A landscape with many peaks, sampled at points; each row gives a point and its height.
From any point a climber steps to the highest of the 2 points nearest to it. It stops when none of these is higher. Distance is the straight distance between rows; heights are no part of it.
q197 h=38.5: 120 99 139 82 89 82 101 60 118 83 134 112 130 79 76 132 114 92 103 122
q407 h=49.7: 119 87 87 110 117 122 53 115 100 77 92 112 20 75 91 85 84 129 78 78
q675 h=20.6: 99 93 72 131 60 91 102 84 137 178 105 102 124 114 93 114 134 80 96 139
q620 h=20.9: 102 111 123 71 123 85 90 61 80 114 136 72 126 105 94 94 91 69 104 88
q378 h=48.2: 100 110 62 104 113 107 89 105 87 102 88 91 35 84 135 90 91 85 84 141
q486 h=19.5: 130 98 60 86 70 102 72 112 138 130 124 94 52 98 124 93 92 77 81 161
q829 h=4.7: 112 108 139 57 97 85 107 79 89 37 137 121 135 77 90 103 73 128 90 103
q774 h=17.2: 90 99 77 93 91 105 140 160 101 64 85 119 85 100 108 101 81 135 85 121
q544 h=32.2: 101 105 87 80 130 112 94 118 69 76 117 107 70 87 117 83 70 108 88 75
q151 h=63.7: 51 72 104 117 101 107 135 164 113 121 50 100 136 123 97 103 122 115 118
 63
q382 h=57.6: 144 80 112 115 82 108 53 75 127 79 103 122 58 77 73 103 104 129 91 98
q14 h=16.0: 136 68 79 88 70 112 90 150 148 90 123 127 83 92 66 109 102 134 91 79
q598 h=21.0: 80 93 69 105 84 105 139 165 112 100 71 105 83 106 101 107 108 127 91 127
q653 h=27.5: 96 75 140 127 101 107 80 96 103 74 51 115 109 89 73 104 111 133 107 47
q293 h=53.7: 131 77 97 129 91 118 43 96 123 89 90 112 40 89 69 92 101 130 92 71
q82 h=57.4: 61 109 106 128 95 83 117 57 90 155 82 78 148 128 107 105 125 75 105 126
q944 h=13.8: 124 106 60 64 72 91 120 136 142 130 156 99 109 104 101 97 77 78 88 148
q923 h=11.3: 113 74 76 94 53 105 131 161 160 110 110 125 111 98 72 129 120 128 102
 115
q552 h=7.1: 81 129 118 80 112 93 156 112 66 85 101 105 139 129 155 97 94 96 122 102
q982 h=13.6: 69 122 83 115 141 121 113 92 53 123 81 90 89 112 153 86 111 70 127 69
q905 h=41.5: 104 103 88 120 130 119 70 85 64 63 73 108 35 80 130 83 95 114 96 85
q910 h=13.3: 86 95 95 80 88 95 162 168 126 86 97 116 150 107 83 109 87 125 101 113
q672 h=20.8: 113 85 103 96 106 113 77 123 112 104 100 107 82 98 65 99 104 120 95 48
q974 h=28.8: 114 102 105 160 55 96 67 43 130 108 80 98 85 97 69 112 133 87 114 129
q792 h=32.5: 97 86 153 119 116 103 74 69 81 74 67 108 128 99 83 99 106 112 116 38
q191 h=29.7: 94 111 130 119 137 101 64 49 59 98 87 75 110 113 97 90 100 82 122 37
q342 h=32.8: 99 106 91 76 99 90 111 105 101 132 119 83 107 107 96 100 98 79 95 118
q737 h=19.0: 96 114 90 61 134 102 119 143 84 86 134 98 122 106 94 86 56 101 99 54
q262 h=41.1: 116 107 101 119 117 102 42 60 93 108 103 78 60 97 91 84 96 77 96 90
q387 h=32.7: 127 105 129 56 90 78 115 82 118 82 168 115 147 82 74 125 89 90 98 123
q443 h=33.8: 85 86 118 106 109 111 108 136 84 59 66 120 100 97 105 94 99 139 100 55
q557 h=17.8: 89 98 65 101 74 92 111 100 118 182 123 90 118 125 111 101 118 68 82 153
q554 h=39.1: 90 100 148 136 104 97 85 53 86 77 53 94 134 106 92 104 116 100 125 74
q642 h=10.1: 95 111 102 88 103 94 124 106 70 71 90 100 94 98 132 99 91 110 97 117
q231 h=27.7: 105 118 93 56 103 83 120 109 94 104 144 89 124 106 98 96 75 78 93 120
q763 h=3.4: 90 110 141 76 101 90 150 110 80 54 96 119 162 116 132 99 90 114 113 97
q682 h=44.8: 77 80 102 117 103 111 120 146 101 95 48 106 104 111 94 104 116 124 105
 72
q535 h=2.0: 100 99 146 69 93 88 129 97 86 43 105 125 158 89 106 107 89 124 100 96
q89 h=7.5: 102 94 115 86 92 94 109 99 89 63 83 111 99 92 100 107 97 125 90 114
q240 h=37.4: 100 111 98 96 141 117 84 85 53 61 100 109 58 88 141 78 83 107 100 75
q153 h=26.9: 93 103 136 87 110 108 105 107 70 38 86 127 106 93 128 86 88 143 98 59
q182 h=18.2: 78 107 90 81 101 91 169 162 102 93 103 104 153 122 110 100 74 110 110
 105
q16 h=6.5: 92 95 128 84 88 88 129 100 108 107 99 106 148 101 78 122 108 99 108 103
q613 h=26.8: 69 115 52 98 119 111 136 127 70 118 90 93 75 104 153 89 94 79 105 125
q920 h=54.0: 102 110 131 108 114 98 75 33 81 81 99 72 105 96 104 101 110 89 102 110
q439 h=64.1: 96 125 111 121 117 99 72 27 75 81 93 59 79 100 132 93 109 77 104 127
q336 h=23.9: 109 84 117 115 95 106 79 94 109 95 75 108 90 94 66 106 111 118 101 71
q411 h=56.2: 100 95 122 153 82 103 74 59 98 64 39 101 79 94 85 104 119 116 106 107
q250 h=9.5: 97 90 115 74 81 89 148 135 124 94 112 125 152 100 69 123 98 112 102 108
q353 h=38.7: 115 118 93 123 101 100 38 45 107 123 116 67 63 103 103 82 96 55 95 123
q599 h=25.7: 101 123 76 68 142 108 113 140 69 64 143 105 96 93 115 77 42 106 92 61
q882 h=44.7: 113 104 135 99 98 86 84 34 107 95 122 87 130 91 78 118 117 82 109 110
q803 h=16.7: 68 104 83 135 136 127 107 116 69 121 58 94 81 108 129 90 113 94 118 53
q267 h=16.5: 124 97 92 104 66 89 95 83 127 95 93 104 71 88 99 113 117 108 83 166
q65 h=30.9: 106 100 101 118 100 100 72 83 113 145 103 84 100 111 66 101 115 81 111
 63
q581 h=13.1: 103 80 78 105 51 95 130 134 146 135 95 116 106 102 86 125 131 109 94 147
q547 h=14.9: 126 86 93 104 58 90 105 90 140 118 107 112 97 91 86 127 127 101 95 146
q976 h=9.9: 91 93 86 84 112 112 117 173 108 84 107 106 106 102 75 97 84 123 92 60
q700 h=31.5: 65 109 71 109 100 94 144 115 80 125 80 87 101 116 144 102 104 91 101 140
q947 h=20.1: 70 102 59 106 142 131 111 143 72 117 82 97 69 100 128 84 100 90 117 62
q310 h=13.7: 112 83 92 80 92 111 102 160 130 78 120 127 99 89 58 95 82 139 86 64
q912 h=10.7: 72 127 97 93 125 106 136 108 58 110 94 93 113 121 152 95 101 81 125 83
q195 h=13.0: 90 108 88 100 94 103 135 124 78 53 66 113 78 98 140 102 98 131 93 133
q464 h=12.1: 72 105 72 83 119 105 149 181 103 97 108 97 128 114 96 95 75 112 105 80
q648 h=45.2: 64 103 128 111 99 86 130 69 86 132 76 87 166 125 122 108 122 81 125 104
q450 h=44.1: 137 105 108 104 93 100 37 29 128 115 143 77 82 96 95 94 102 58 103 127
q86 h=56.9: 121 96 119 102 90 93 71 54 102 46 93 105 68 75 100 103 104 132 79 145
q667 h=23.8: 77 115 42 94 114 104 119 137 88 134 104 88 63 96 137 85 84 67 85 144
q567 h=33.1: 97 106 105 134 82 94 82 59 109 122 73 83 96 107 84 108 124 86 104 122
q727 h=54.2: 99 117 85 108 120 100 72 60 77 97 97 75 54 88 141 87 95 75 88 142
q568 h=9.8: 133 107 97 60 102 94 83 106 108 67 148 115 83 84 88 87 65 111 78 113
q502 h=65.0: 112 93 112 127 93 99 77 70 99 59 62 107 62 83 100 107 110 131 89 122
q249 h=47.6: 83 104 126 162 90 101 67 53 88 82 37 90 95 110 83 97 119 94 123 81
q356 h=23.2: 96 84 69 157 56 101 85 88 141 181 94 102 114 123 78 108 132 81 108 106
q730 h=3.7: 96 91 150 101 105 87 103 71 98 96 81 99 150 101 84 118 114 94 116 79
q24 h=11.9: 132 101 83 63 81 90 104 116 127 98 145 108 92 89 91 99 81 97 86 139
q645 h=50.2: 133 90 136 74 106 95 71 66 111 82 153 113 117 79 63 110 96 101 97 73
q913 h=26.2: 72 101 85 95 90 94 145 138 96 113 83 96 113 113 116 107 100 105 102 128
q163 h=44.9: 64 111 83 124 108 96 106 83 88 177 94 77 123 127 108 96 116 65 98 102
q2 h=7.2: 121 119 106 55 106 87 111 96 93 43 151 110 120 79 99 91 54 119 80 129
q3 h=5.3: 120 90 117 79 78 90 104 103 112 52 106 131 99 73 82 113 92 142 80 124
q169 h=26.7: 105 91 95 151 68 102 67 67 132 158 98 100 117 116 62 105 130 71 121 73
q366 h=35.2: 105 101 115 122 122 104 61 75 87 125 91 79 93 106 72 91 104 82 110 41
q963 h=18.1: 120 98 67 103 68 92 89 102 131 120 94 95 48 96 113 102 111 94 80 170
q158 h=36.0: 65 95 122 99 114 91 129 103 82 131 80 84 149 126 110 102 111 86 119 68
q416 h=38.6: 87 100 88 113 95 97 102 96 94 129 81 84 88 107 105 99 110 92 95 118
q768 h=21.3: 105 108 54 84 100 109 91 133 117 135 124 91 52 98 118 83 83 72 81 137
q757 h=50.3: 141 92 109 110 81 91 52 48 136 125 142 95 104 92 81 116 112 66 115 100
q542 h=45.5: 109 101 90 115 126 113 61 92 81 94 88 93 44 87 100 86 90 100 92 78
q732 h=42.0: 114 99 139 65 115 94 88 78 87 82 132 106 133 92 75 103 86 103 100 63
q821 h=43.4: 97 100 79 119 95 102 95 107 96 101 70 90 56 98 109 103 106 109 88 126
q284 h=24.9: 102 115 127 86 141 97 80 59 58 98 119 76 111 109 108 91 90 77 108 60
q34 h=15.6: 110 99 67 74 71 87 111 112 134 165 148 94 117 112 105 101 103 66 88 144
q435 h=57.2: 142 87 116 91 96 97 66 73 122 107 137 104 93 91 70 104 102 92 103 80
q527 h=18.0: 116 80 79 96 86 111 91 143 133 124 108 102 80 105 73 101 111 111 95 77
q685 h=23.6: 76 109 41 99 139 134 123 136 66 108 91 101 56 86 149 79 92 80 110 99
q570 h=32.3: 101 107 130 66 123 95 100 100 68 53 121 115 127 91 105 89 72 122 97 52
q801 h=44.4: 51 85 110 108 118 107 136 142 93 145 71 89 153 130 107 97 116 96 127 49

For each start below, name the point where the climber stops.
q535 -> q366
q231 -> q439
q34 -> q366
q567 -> q439
q3 -> q700
q653 -> q502

Call two points neighbours if one is among the 2 nearest of the other. Go from one point of each pair to the other, from neighbour to neighbour, staying as high as possible. Name the lowest point that can't be avoided.
q151, q366 -> q620
q182, q382 -> q976
q151, q82 -> q158
q82, q439 -> q416
